Points on a hilly landscape, in no order, each with its height.
From any point a ball rolls to the lowest of the 2 points nearest to it. It stops when none of these is lower. Distance is the straight distance between rows; heights are no part of it.
<224>: [ 16  -6  -6  13 -27  -2  -7  -3  25  22 -24 -13  17  -6  12 -11  -2  -4
  -6  48  19   0  35   2  18   5   3 -11  -9   0  26   9   5  -4   0  21
  -5  -7]  (h 71.9)
<592>: [  7  -1  -8 -47  -7   3  -1   6 -29 -19  -7  18 -23  34 -12 -40 -15  17
  -8  39  -7  20 -12  -2  23 -20 -10 -40  18  -9  -1 -18 -13 -24   8  15
  28  38]  (h 51.2)
<1034>: [  0  51   9   7  13 -16  37  15   3   9   5 -24  40  -6 -32  12 -31   4
   9   0   4   5  -1  14   9  34 -31   5 -29  28 -52  46 -13  21   2  -1
  20  39]  (h 46.7)
<943>: [-22  31  10   4  24   8 -38  29 -31 -42 -43   7  28 -12  20   3   8 -30
  24 -47   6   3   0  13 -13  28  -5 -14  -4 -17  28 -45 -16  -1   9  17
  15  -1]  (h 22.6)
<192>: [  9 -52   8  16 -19   6 -29 -14   8  53   1  23  56  -7  34  17  -9  10
 -15  36 -26   2   7 -10 -26 -24 -12  -7 -10  -9   4  23  16 -14  39  34
  10  -4]  (h 55.0)
<695>: [  1 -13 -14 -16  28   9  12  -5  -1  16 -10 -12 -45  47  14 -19 -10  -7
 -31  11   8  -5 -33   3  -3 -17  14  -7   0  -1 -40  22 -22   7 -21  -9
  16  33]  (h 19.7)
<495>: [ 38 -31  10  -4 -59  -2  10   9 -21  10  57   9  33   7  -6   0  -1  13
   4  47  -2  31  24  -4  30 -20 -38 -13  24  10  -8  26 -16 -37  13  23
  -8  -5]  (h 65.1)
<883>: [ 36 -24  11  38 -19 -36  29   6  25   2  26 -30  26  11  -3 -28   9   6
  -3  -6  17  13   4 -30  22  -4  15  11   1  10   5  28   6   8  42  11
 -42 -23]  (h 16.9)
<1216>: [ -6  34   9   9  21  -8  22   5   3  18 -16 -24  20 -12  -2  31 -17  -6
  21  11  18 -10  31  13  -9  19 -10   6 -25  27 -50  38   2  28  -9  16
  14  17]  (h 43.5)
<1005>: [  4  42 -16 -18   0 -38  11   0 -18  12   4  -1   1  -7 -40 -11  -9   9
 -14   1 -24  -6 -15  35  -7  42  17 -22 -21  18  -7   3   0  17  -6 -12
   4  31]  (h 31.7)
<626>: [ 16  -3  33  33 -37  15  43  -1   3 -34   5 -17   6  -7 -20 -21  -8  10
  -6  -1  31  22   2 -19  58   8  -1  31   4  -6  13  21   1 -14   8 -38
 -12  17]  (h 55.7)
<1064>: [ 15 -29  20  33 -32  21  32   3  -9 -22  14  22 -14  19 -11 -41   7  28
  -6 -26   0   5 -31 -37  29 -23   2  18  20 -15  41 -20   1 -25  41 -44
 -23  -8]  (h 82.5)
<1277>: [ 29 -25  18  43  30 -12   0  19  35  11  36 -23  29 -16  18  16   4   8
   9 -24   5  15  11 -60   1 -36  -2  25   6   0 -13  23  29  18  28   7
 -19 -22]  (h 49.1)
<380>: [ 20  11  23  13 -31  13  38  -6   4 -13  12 -22  13 -12 -17  -5 -24  14
 -12  25  33  24  13   0  56   8 -11  20  -4   6 -12  35  -8 -11  -5 -26
  -2  32]  (h 52.5)
<71>: [  1  16  -1  14  30   1  12   2  19  31 -21 -27  18 -27  11  17  -8  -7
  -1  20  23   1  31  11  -3   5   2  10 -14   6 -23  20   4  10 -13  15
   0   7]  (h 40.3)
<347>: [ 32  -6 -11 -11 -51  -1  -2   3   2   6  -2   0  25  19   6 -23   3   3
  -2  59  12  18  25 -17  32  -7  -2 -28   1  -6  30   7   8  -7  11  24
 -11  20]  (h 74.2)
<1162>: [-30  22  -6 -10  33   3  16   1  -4  -8   1   4 -22  -8 -26  -1 -14   1
  19 -24 -12 -12 -20  25 -14  27 -16   1   8  11 -21 -12 -29 -21 -14  -4
  21  -8]  (h 38.1)
<406>: [ 20  14  -5  18  30 -11  20   2  53  28 -30 -21  -9  -9   9 -15 -15  18
 -36  -8  17   9 -21 -19  -3  -3  39  17  -5  -3 -24   5  26  24   1 -18
  -4  33]  (h 17.7)
<98>: [-34  32  17  24   8  -4 -24   4  14 -19 -56 -23   7  -9  12  24  13 -33
  30 -18  34 -26  24  18 -14  19  15  13 -17  -5   1 -16  -5  12 -18  12
  26 -11]  (h 28.7)
<266>: [ 20 -36  30  52 -29 -15  10  -4  30   5  20 -18  32  -3 -16 -13  -2  25
   9  -8   7  11  -4 -32  25  -5   3  28  14  -4   8  30   5 -18  30  -7
 -17 -25]  (h 32.5)
<313>: [-11 -10  -8  20  12  13  -7  -8  14  34  10  14   9  -3  14   9  10 -21
   2  -2 -15  -8  -9  19 -16  20  18  20  -6 -19  28 -19 -16 -12 -18  -6
  -7 -22]  (h 14.2)
<791>: [ -1  26 -17 -24  15 -24   4  23 -52   2  34  17  14  -4 -41  -6 -15   2
  -3 -15 -43  15 -20  22  -9  28 -12 -30  -8  20 -17  -5  -8   9   8  -3
   9  20]  (h 27.5)
<5>: [ 19 -37  26  22 -50   3  21  -6  -1 -11  12  22  12  20 -32 -42  -3  47
  -5  10 -17   8 -26 -27  31 -17  -2   2  15 -19  31   3   8 -33  42 -22
  -5   4]  (h 79.1)
<1320>: [-11  -5  10   1 -17  14  12 -19 -14 -55   0  -2 -35  40 -11 -21   9  -7
  17 -40  11  -7 -37 -19  19  -3  16  -6  13 -14  21 -10 -16   2  21 -19
 -27  -8]  (h 86.4)
<918>: [-22  -9   4   4   6  43 -23  -2 -29 -43  -4  21 -21  -2  36  10  16 -19
  22 -40  14   2 -21 -14 -15 -28 -30  14  34 -11  24 -37 -21 -18  17 -12
  -9 -29]  (h 83.8)
<1026>: [-15  14 -11 -52 -45 -16 -21  -5 -19 -50  13   2 -23  15 -14   5  14 -14
  38  35  18  -8  40  10   5   5 -10 -42   1  18  24 -15   7   7  -9  37
   8  -1]  (h 31.9)
<524>: [-15  23  -5 -40 -31 -30  -7 -25   2 -47  12 -17 -27  15 -31  13  10 -14
  30  21  26 -23  29  11   9  18  11 -27  -8  32   0  11   8  22 -12  21
  -4   1]  (h 27.4)
<512>: [  3  16  16  22  -6   8  29   2  12  -7  17   7  14 -18 -27   5   3  25
  -7 -33  -8   0 -15   4   9  34  11  38   5 -19  19  -7  17   6 -16 -47
 -13   9]  (h 57.4)
<1261>: [ 23 -16  -6  33 -31  -5  -5  -8  39  39 -17 -15  20 -14  10 -12   3   4
 -15  15  12  -7  16  -3   9  13  20  10 -11  -5  46   7  22   3  -1  -3
 -21 -19]  (h 69.7)
<861>: [ -9  27   7  16  15 -16  18 -18  51  17 -21 -14   6  -6 -22   6 -12  24
  -2 -19  12 -11 -25 -10 -11   9  35  29 -12  -9 -21   8  22  16   0 -16
   4  13]  (h 23.8)
<279>: [-28  45   3   0   6   8 -30  11 -13 -32 -50   4  -3 -22  13  -4   5 -27
   6 -42   7 -11  11  33 -19  37   2  -9  -2  -6  24 -55 -11  -2 -13   0
  20   2]  (h 19.1)
<967>: [ 25 -32   9   8 -43   2  12 -12   9  33  44  10  25 -11 -11   4  -5  24
  -5  40  -8  11  14   9  19  -9 -27   2   9   1   5  29 -10 -34   1   5
  -8 -15]  (h 62.0)
<1133>: [-23  12  -2 -10  21 -36  -7 -40  31  37 -25  12  19  26 -32   2 -16  28
   4  13 -24  -4 -44   3 -22 -14  33 -12  -9  -5 -28  14  -1 -19  33  21
  25   2]  (h 35.9)
<835>: [ 10  20  -7  26  21  12  17  46  -8 -20   5 -18   3 -42  19  24   3 -23
   6 -26  31  15  48   7  11  22 -20  23  11  10   2 -19  -4  15 -35 -11
 -15 -13]  (h 5.3)
<700>: [  5  -7   9  38  30  20  -4  29   5 -13  12 -15  13 -18  28  32  12 -26
  21 -24  20   6  23 -24   2 -11  -9  36   9 -12  -1  -3   4  18 -13  -6
 -11 -26]  (h 20.2)
<1278>: [-30  13   8  -1   5   8 -15 -12  -5 -43 -10  -4 -28  32 -10   2   9 -16
  30 -71   3  -7 -43 -22  -7  -4  17   1   6 -16   7 -16 -10  12  14  -3
  -8  -1]  (h 87.7)
<144>: [ -5 -25  -1 -12  13   2  -5   3 -13   8   4   3   5 -11  15  17   8  -5
  15  40   1   0  26   6  -7 -26 -22  -6  -3   3 -15  14  -1 -12   0  26
   5 -23]  (h 38.2)
<923>: [-11   5   8  -4  23   1  11  40 -27 -35 -25 -20   9 -13   1  -1  -7  -6
  28  20  30  19  30   0  18 -10 -46  -8  12  10 -23  -2 -27 -29  -3  25
  17 -17]  (h 38.3)
<894>: [  0  15 -13 -13  17  -3   7 -15  27  27 -34  -4 -31  -9   5  -2 -14  16
 -37   9  -1 -11 -14   8 -20  -8  24   0  -8  13 -37  18  24  29 -16 -14
  16  34]  (h 11.8)
<210>: [-13 -13   2 -19   9 -18 -18 -34   9  17 -17  19  17  18 -15   9 -15  27
  -7  24 -21   0 -28 -22 -16 -44  14 -16  -7  -2 -26  13  18   0  48  19
  17   6]  (h 41.5)
<563>: [-15 -27 -11   2 -10  28  -9  -4  -6 -27 -16   8 -45  10  33 -15  17 -18
   3  -7  27 -11  -1  -7  -1 -23 -15  13  27  -4  22 -32 -22 -23  -9 -10
 -16 -40]  (h 81.9)
<619>: [ 29 -29  -1 -33 -33  -2  -6  25 -41  -9  35  25  23  11  -1  -3   6  10
   2  55 -13  30  27 -16  17 -37 -40 -27  18   6   5   1   0 -18  22  28
   5   5]  (h 58.6)
<886>: [  6 -23  28  51 -10  -4  26  -4  37  -6   9 -12   9   2 -22 -17   8  17
  15 -25  11   4 -23 -31  24  -3  16  43  10 -25  18   3   6 -16  20 -21
 -17 -19]  (h 42.1)
<246>: [ 10  29  21  12 -10   2  43   0   7   4   9 -30  34  -5 -22  -5 -32   6
  -7  16  25  23   1  12  37  28 -11  14 -29  18 -35  49 -17   1  -4 -17
   5  42]  (h 49.7)
<1035>: [ 14 -39  17  42 -14  -4 -12  -4  21  47   3   1  62 -29  16   5 -10  13
  -8  16 -17  13  15 -15  -9 -17 -10   7   5 -13   0  17   8 -18  35  25
   5 -13]  (h 60.8)
<1304>: [ -9 -30  11   4 -51  22  -4 -28  -3  10  31  23  10  -8 -15  14   5  18
  12  25 -19 -11  15  17  13   6 -27  14   5  -9  25  13  -7 -34  -9 -13
   0 -24]  (h 56.8)
<642>: [ 29 -13  12  24  40  -5  16   1  45  23  12 -46  20 -28  30   4 -15  -1
  -3 -14  21  12  18 -52   6 -34   4  27   0  18 -18  34  28  16  20  16
 -27  -6]  (h 57.9)
<517>: [ 31  28  -4  18   8   4  18  25   2  13  28  10  18 -39  -3  17   4   1
 -22 -25 -12  10  15   1   7  26  13  27  -7  -7  15 -16  32  30 -32 -43
 -26  16]  (h 53.4)
<179>: [ -3  29  -5  13   2  29  20  21 -18 -39   2  -8 -18 -14  20  15   1 -18
   5 -44  23   5  11  11   3  25 -24  15  21   4   8 -18 -16   3 -25 -33
 -16   0]  (h 14.4)
<735>: [-39  11   7   1  26  41 -13 -14 -10  -1  -7  -7 -26  30  12  19 -16 -25
  23 -46   1  -7 -31  13 -24   6  -4   5   2 -18 -14   3 -44  -9 -23   0
  18  21]  (h 86.5)
<511>: [-33   5   6  -9  10  48 -24 -10 -35 -37 -30   0 -30  12  25   9   1 -18
  18 -35  15   0 -14   8 -13  -8 -22  -6  22 -10  11 -17 -34 -11  -2  -3
  14  11]  (h 85.4)
<533>: [ -1  18 -22 -21  -8 -25 -12 -22 -10   6   5 -17 -15  17 -11  -2  18 -18
  -3   4  -3 -25   4  26  -2  25  35 -24 -13  15  19   2   5  24 -16  12
 -19   1]  (h 17.1)
<1002>: [  2  22 -21 -32  14 -35  15   6 -19 -17  28 -24 -32   6 -17  21  10 -26
   0 -13   6 -16   3   0 -12  11   3 -13 -15  53 -51  35  16  46 -13  -7
 -12   9]  (h 67.8)
<230>: [ 18   6 -27  -5  45   6   7  39  -6  37   1   9 -31 -15  33 -22  -4 -13
 -34 -11   1   9  -1  27 -14  12   7   0  14  -3  10 -40 -21 -10 -38 -18
  -4  -5]  (h 21.3)
<478>: [ -6  -3  28   8 -27  19  39 -15   7 -61  -2 -11 -18   2 -22 -25 -18   9
  -1 -16  34  12 -22 -22  45 -10 -12  31  11  -5 -14   8  -5 -21   2 -44
   5  13]  (h 59.0)
<1331>: [  9 -17  -5  21   8  -2   1   7   2  37  16   3  23   8   6 -11   2  -3
 -10  15 -20  16  -7   1   0   0   9   4   6 -15   4  -7 -20 -16   9   6
 -14 -15]  (h 24.0)
<643>: [  6 -27  -7 -15 -27 -17 -12 -14  29  21  -9  26   8 -14 -14 -21  -9  37
 -12  47 -14   1   4   0  -3 -21 -14 -12  -5  -7  16  -8  25 -26  18  10
  17 -22]  (h 72.3)
<301>: [ -4  18 -11 -26 -24 -31   3 -40  13 -11   7 -22 -13  22 -12  13  13 -13
  18  19  21 -23  14   1  -2   7  28 -16 -18  39 -11  32  18  32  -1  22
 -18 -16]  (h 22.7)
<620>: [ 35 -14   5  27  10 -12  17 -11  61  49  13 -44  25 -16  27  -5  -7   4
  -7 -11  17   3  14 -38   5  -7  26  23  -6  19   5  38  21  11  18  17
 -44 -16]  (h 62.9)
<474>: [ -1 -35  -6   1 -37  44 -14 -23  -6 -10   2  30 -35   7  18 -17   2   3
  -7   9   3  -9   0  -7  16 -25 -22   7  23 -18  43 -20 -12 -39  -9 -28
  -3 -20]  (h 80.2)
<147>: [-25  32  15  17  21  15  -7  36  14 -22 -53 -28 -20   3  25  13  11 -29
   9 -40  28 -17  22  12 -28  17  -6  11  -9  -2 -20  -7 -13  32 -41  -2
  23  16]  (h 24.8)
<4>: [-23   4  13   4  20   1 -36  -9 -33  24 -18  -9  45  31   5  26  -4 -18
  19   7 -23   4  -5  13 -16   6  13 -38 -19 -21  -6  24 -27   9  27  50
  16  28]  (h 57.1)
<1119>: [  5  16 -12   8  -6 -26   3  -7  10   8   1   2  21 -36 -14   9   7  11
 -11   5  -8  -5  18  10  -1  13  13   7 -20  12  -4   0  37  23   0  -4
  -8 -11]  (h 45.9)
<696>: [-23  35   1   8  12  29 -13  24   1 -10 -63  -7 -31 -10  38   4   7 -26
  -6 -32  12 -16  22  38 -30  34  -6  -8  -3  -1   1 -24 -26  14 -45  -7
  22  24]  (h 22.1)
<987>: [-12  -8 -26 -33  19  -5 -20  -4 -29  -4  10  39 -25  -6  21 -16  10 -16
  -9 -20 -23  -9 -19  24 -35  16   6 -24   9   2  32 -49 -10 -11   0  -4
  -8 -26]  (h 13.5)
<575>: [ 13  -4 -28 -51 -51  -4 -17 -30  -5   4  21  18 -38  25  -6 -13  16   6
 -24  42  -9 -21   8  10   7  -7   7 -31  -6   6  32  -2  22  12 -19   0
   0  22]  (h 65.2)
<30>: [-19  -2  -4  12  33  28  -1 -11  15  20   4  -6 -31  31  16  22   1 -23
   5 -29  -4  -9 -32   1 -23  -2  19  17   5 -19 -14   3 -26   2 -27 -12
   4   4]  (h 87.4)
<748>: [ -3  11   2  -8   6  14  20   9  -6 -37  17 -14 -50  -9   4  26  -4  -8
 -12 -30  14  -3   4  -9   1  -5 -19  27   7  23 -49   9  17  28 -36 -34
   1  16]  (h 63.9)
<1244>: [ 17 -30  18  42  33   2 -20  39   8  -8  22 -14  41 -17  35  26  17  -8
  16 -30   0   9  21 -50  -6 -36  -9  27   6 -10  -2  -6  18  19  20   5
  -7 -37]  (h 35.4)
<855>: [  5  15 -14  -6  18   7  19 -10  10  36  -6 -11 -18  18  -8  -5 -16   6
 -27   8  -5  -2 -32  10  -4   6  11   4 -14   2 -36  24 -10  10 -14 -18
  12  42]  (h 16.0)
<1099>: [ -9  19  -1 -21 -14  -9  -1  -8 -58 -14  43  30  20 -12 -35  -1  -7  12
  11 -31 -47  14 -14  28  -1  44  -8 -26  14   4  12  -7 -19 -14  16   1
  -7   2]  (h 33.1)
<678>: [  2 -15 -12 -36 -26 -19  -5 -35  25  19  12  30  -9 -10 -29  -4  -3  40
 -19  42 -18 -18  -6   7  -5 -19  -2  -2 -11  14  -1   6  38  -7   4  -2
   6 -16]  (h 69.3)
<526>: [ 17 -15 -17 -44 -30   3  -9  23 -39  -8  13  29   5  23  -3 -26   2  12
   4  60 -12  25  20   2  22 -21 -26 -40  19  -5  24 -22  -7 -23  12  31
  15  21]  (h 54.2)
<922>: [-32   3  10   1  27  24 -27  21 -50   7 -18 -22  33  42  18  22  -9 -25
  20 -23 -10   9 -11   7  -4   6  -5 -33 -22 -26  -9  24 -35  17  10  38
  14  46]  (h 59.2)
<558>: [ 18   0   1  25  -8 -13  22 -19  57  26   0 -37   4 -23  -6 -13  -3  11
  -9   8  27   0  11 -11  21  12  24  31  -8  11  15  26  17   7  -9 -12
 -34  -7]  (h 66.9)
<430>: [-11  19  10  13  16 -35  11 -15  41  27  -7  -1  29  18 -32  -7 -10  29
   2 -14 -16   4 -40  -4 -15  12  49  14  -5 -23  -6   0   4  -1  26  -1
   4   3]  (h 29.9)
<375>: [-16  46  10  12  49   9 -15  47  -9 -37 -12   9  22  -1   7  10  -3 -23
  32 -69   4   7 -21  -7 -28  26 -17   1   8 -19  10 -41 -20  -5   0   6
   7 -19]  (h 28.2)
<676>: [  3  38  18  37  40  -4  -1  43   2 -18   1  -6  43  29  -6   8  -1 -25
  35 -60  -5  21 -25 -18 -10  32   4  -5   6 -31   4 -19 -32   4  12  15
   0 -16]  (h 35.0)
<668>: [  2 -22   3  21 -50  42 -18 -11 -23 -15  -6  26  -4   4  15  -7   0  -6
  -9   6  -7  -5   6 -15  28  -3  -2   2  12 -19  52 -18  -1 -14   2 -27
  -7  13]  (h 78.5)
<1211>: [-11 -10  -4 -23   9   6   1 -22   7   8 -23  -6 -40  50   0 -25  -4  -3
  -9  25  14  -2 -25   0  16 -19  13 -22   4 -11 -15   7 -27 -15  -7   8
  16  21]  (h 23.1)
<1132>: [ -4  -3  16  50   4   3   6   9  26 -14 -14 -10  12   3  -6  -6  16  -9
  28 -32  12   5 -13 -27  13   0  11  35  16 -25  18 -17  -9 -14  15  -5
 -10 -35]  (h 48.7)
<140>: [  7  23  22  43  -1  -7  -6  26 -12 -24   6  -4  51  24  -4  -3  12 -18
  34 -61 -10  14 -17 -21   5  23  29  -7  13 -33  31 -22 -17   8  33  13
 -14 -12]  (h 42.4)
<1126>: [ 28 -24  -5  10  16   3   3   8  14  21 -35 -16   3  -5  22 -27  -8  21
 -37  22  11  22   0 -29  20 -37   7  -5  12  -4 -11   1  17  13  22  -3
  -5  30]  (h 26.1)
<548>: [-13   8  -1 -26 -24 -20 -19 -12 -37 -18  34  26  16 -12 -34  10   7  -2
  12  11 -38  -7  10  34   1  24 -11 -30  -5  15  12  -3  -1  -5  10  20
   6 -17]  (h 39.1)
<539>: [-13  18 -13 -10  19  22  -5  15 -16 -43   5   6 -49  -6  30  19  19 -36
   7 -55  10 -12   2   3 -32   5  -8  17  28  15  -3 -30  -7  14 -33 -21
 -14 -17]  (h 20.5)
<439>: [  9 -27 -19 -10  62  -2  -8  30   0  42 -19   4 -35  -5  45 -20  10 -17
 -20  10   2   0   1  14 -33 -15  12   0   5  -6   1 -27 -12  -8 -38   5
  -2 -21]  (h 25.3)
<420>: [ 24 -20  -3 -21  11 -11 -10  28 -19   2 -13  11  18 -53  22   1  -7  16
 -27  42  -2  22  30 -18   2 -42 -26  -7  -7  18 -17  -4  45  13  14   9
   1  10]  (h 23.2)
<688>: [ 29 -23  -2 -12  20   7  -6  13   7  25 -24 -16  11 -45  33  -3 -12  15
 -27  41  13  18  37 -23   6 -47 -16  -9   3   9 -11  16  29   1   7  21
  -2  20]  (h 31.8)
<542>: [-31  25   9   4  28 -13   0   9  -2 -36 -11 -26  -4  40 -22   4 -11 -14
  28 -56   4   0 -41 -22  -1  -4   2   1  -9 -12 -28   2 -11  12  21   5
  10  16]  (h 89.1)
<358>: [ -2  17   0 -65 -21   8 -10   6 -25 -37  -5  12 -44  21  -9 -25 -16  20
  -9  26  -2   8  -2  12  17 -10 -25 -42  12   9 -18 -14  -3   2  -9  13
  42  63]  (h 49.3)
<318>: [-11  17 -12   0  16 -12  -8  16 -19  -4 -16 -18  -4   5   5   8  11 -23
   4  -8   1 -10   9  17 -12  23   9 -16 -13   7  -6 -12  -3  20 -11   9
   0   0]  (h 12.2)
<21>: [-29  18  11  20  20  11   5  23  -1 -31 -45 -27  10  -6   2  12   1 -19
  32  -9  30  -1  24   1  12   9 -21  15   1  -5 -14  -4 -24 -12  -5  14
  21 -16]  (h 33.2)
<1225>: [ 14  -6 -27 -43 -26 -22  -4 -20  14   2   6  11 -31   6  -7 -14   2  16
 -24  49   0 -14  13  -2  -3 -19   3 -19  -7  26   3  -1  35  13  -9   1
  -5  -3]  (h 67.0)
<930>: [ -7  26  -3 -51 -40  10  -2 -11 -26 -37  13  28 -26 -10 -37  -2  -5  22
  -3  28 -13  -8  13  17  18   6 -16 -30   2  16 -14 -12  20   5 -11  -7
  30  42]  (h 46.8)
<99>: [-12 -38 -11 -21  45  22 -10  11 -25  20 -20   6 -39  22  44 -13  10 -11
  -5  14  10  -6 -11  13 -21 -32 -10  -6  16 -13  -2 -16 -37 -27 -20  13
   8 -24]  (h 29.5)
<662>: [ -8  25   3  27  40  -3   3  15  33  41 -32 -15  23 -36   6  10 -14  -3
   6   5  11   2  16  20 -14  26   9  13 -14 -14 -15  -2  -6  -6 -15   5
  26   4]  (h 36.7)
<1039>: [ -6   2   4  -7  -3   5  17 -27   8   5  22   9 -25   4 -31  -2   0  27
 -18 -15 -17 -14 -31   8   6  13  16  26   4  -9  -4  11   9  -5 -19 -45
  -2  13]  (h 60.4)
<277>: [  5  -4 -18 -36 -30  -7 -20 -29  -7  15  -4  34 -32   7 -13 -26  -2  18
 -29  27 -28 -21  -6  28   0   5  15 -24   1 -10  32 -29   7 -15 -18  -8
  11  10]  (h 63.8)
<1283>: [-18 -33   9   7  14   3 -29 -20  18  16 -29  19  12   0  14  11   1  15
  -9  10 -17  -5 -24 -29 -23 -49  11  12 -11 -21 -13 -10  32   3  37   0
  19  -3]  (h 47.8)
<1215>: [ -1  -6  11  33 -15   5 -14   4  -1 -15  -4  10  21  20  -4   0  23 -16
  20 -39  -9  -2 -17 -25  -2   5  24  10   4 -27  45 -26  -1   3  29  -3
 -16 -12]  (h 49.0)
<538>: [-13 -34 -10 -18  20  12  -8  -8 -10   7 -16  -4 -38  51  22 -23  11 -13
   1  18  12  -3 -19   0   2 -29   7 -16  15 -12   3  -6 -36 -23   0  17
  -6 -21]  (h 27.2)
<368>: [ -8 -18  -3   1  -9   5  -5 -11 -11  14  38  17  16 -24   9  46  12 -20
  12  18 -17 -11  34  23 -19  -1 -20  14 -18  12  -5  19   6   5 -10   8
  -3 -28]  (h 45.6)
<339>: [  1  10 -31 -25  35   6  -4  17 -22  15   0  30 -46  -4  22 -19   0 -10
 -28 -22 -16  -3 -23  26 -30  18   5 -17  21   5  12 -36 -24 -10 -29 -18
   4  -3]  (h 17.9)
<305>: [  1 -19 -26  -5 -13 -31 -10 -12  24  12   9   3   0  -6   6   8  12  -1
  -3  11  -9 -14  12   0 -19  -1   9  -1 -25  13  17   3  35  18   3   5
 -20 -47]  (h 50.9)
<353>: [-12   2 -11  -4  18  -2 -18   8 -11  -2  14  20   0 -11   8  16   9 -22
   1 -19 -21  -5  -3  11 -21  15  14   1 -10  -4  11 -27   3  10  -9  -5
  -5 -12]  (h 5.0)
<43>: [ 31 -21  -4  19  13 -20  16  10  14  31  24 -19  17  15   7 -19   7   4
 -13   5   2  21 -12 -14  15 -14  17   6   6   1   5  10  -6   2  24   1
 -29  -7]  (h 30.5)
<956>: [  3 -13  -9 -38  22 -17 -14  31 -42 -38 -15  13   1 -31   8   6  10  16
 -13  24  -3   4  20 -21  -9 -47 -33 -12   0  21 -41  -4  40  22   5  11
  17  11]  (h 11.1)
<141>: [ 22  -4  -3   3 -60  14   6   3 -21  -8   0  12  11  17 -15 -29  -1   3
 -11  29  -8   7  12  -1  38  16   6 -23   9 -19  52  -5  -4  -8   3  -2
 -18  20]  (h 76.4)
<889>: [  0   6  -7 -30 -17 -11  -2 -35  -6  27  19  25 -18   7 -33 -17   2  29
 -19  14 -34 -20 -26  36   1  25  23  -5  -3  -7  20   0  -2 -15 -18 -22
  -1   7]  (h 62.4)
<183>: [ -3  -2   7 -13 -17  17  30 -21   9 -47  19  -9 -55  -3 -11  -4  -1   7
 -16 -13  21  -4 -14  -8  29  -6 -12  34  10  15 -28  13   2   2 -28 -45
  -8   9]  (h 61.7)
<1085>: [ 14 -39   2  12 -48 -16  -5 -13  23  19   6  17  21  10 -25 -29  -1  48
 -13  33 -23   0 -14  -8  11 -12  -2 -13   1 -15  28  -1   8 -36  31   2
   4 -18]  (h 75.4)
<39>: [  6 -27  -1 -10 -25  -1 -21 -35   4  47  13  19  35  18  11  23   0   4
  -4  37 -28  -9   3  -5 -17 -20   7 -13 -19   0  -7  36  13   5  27  31
  -6  -1]  (h 49.2)
<1335>: [ -4  31 -14 -11  14 -21  20  -3   8   8  -9   6 -18 -26 -34 -19 -13  22
 -16   8  -6  -6  -5  35   0  31  -3   1  -7  14 -14 -16  -2 -16 -22 -20
  18   1]  (h 34.7)
<194>: [ -4 -17   8  -8   4  -7 -17 -18 -24  43   9  10  45  31   7  23  -1  -5
   3  26 -26  12  -6   5 -22 -12   3 -28 -10  -6 -20  40 -11   0  32  52
   4   6]  (h 53.7)
<675>: [-19   6  -7 -15  18  15 -25  19 -14 -27 -36  -9 -51  -4  42   7  24 -34
  -9 -32   9 -18  12  17 -32   2   4  -7   9   9   9 -25 -19  14 -40   2
  -1  -4]  (h 24.3)
<547>: [ 12 -17 -15  -3  24  -4  -1  16 -15  47   5   7  11 -12  15  -3  -1  -6
 -11  35 -14  15  17  23  -9  -7  -9 -12  -3   1 -11   2 -15 -16   1  21
  -1 -13]  (h 31.6)
<414>: [-11  40  12  30  39 -26  10   1  57  32 -13  -9  45 -22 -18  26 -22  12
  16 -13   0   1  -7   0 -30  23  23  23 -15  -2 -24   8  14  10  -1  13
  22  -8]  (h 30.9)
<596>: [  2   5 -10 -15  23  -4  23   1  -5 -13  22 -12 -35 -14   0  39   1 -12
  -3  -9  10  -9   7  -6 -16 -14 -11  22  -9  36 -61  33  21  34 -25 -17
   3   5]  (h 65.8)
<34>: [ 25  28 -11   7  11  -8   8  11  26  27  12   6   3 -53   3  17   6   3
 -23  -5  -6  -1  15  18 -15  31  18  25 -21  10  -3  -7  39  32 -34 -27
 -10  10]  (h 50.0)
<879>: [-13 -24   6  -1 -40  14  -9 -24 -20 -13  50  26  13 -16 -15  36   5   3
  12   6 -30 -13  16   4   7  -1 -32  19  -1   6   2  10  10  -7   2 -15
   3 -22]  (h 52.2)
<632>: [-27  18   1 -28   3   3 -34   4 -46 -32 -12  -4  -7   4  -5  16  -1 -18
  17  -6  -6  -9  20  19  -4  15 -10 -39 -16  14  -7  -4  -5  23  -9  23
  16  31]  (h 17.3)
<936>: [-15  30   7 -30 -31  -8  -5 -22 -14 -34   9  17  -3 -21 -45   9  -4  17
  23  26 -15 -17  22  29   8  19 -16 -20  -8  19  -3  -4   9  -3  -5   1
  22  11]  (h 43.9)
<1014>: [ -1 -21  11  21 -25  22  28 -15  11 -38   0   1 -38  23  -4 -34  12   6
   8 -35  24  -8 -32 -31  25 -14   3  27  27 -12  34 -21 -14 -21  16 -35
 -28 -23]  (h 84.8)
<18>: [  5 -41 -24 -18  -1 -26 -13 -17  20  32  31   6   1   0  12  21  18  -6
  -1  19 -19 -16  11   6 -38 -14  -4  -6 -27  25  -2  19  24   0   3  26
 -14 -67]  (h 55.6)

Where does a ball stop that starts at each point below?
<967> -> <1331>
<1215> -> <279>
<99> -> <353>
<668> -> <835>
<620> -> <835>
<1278> -> <1119>
<495> -> <791>
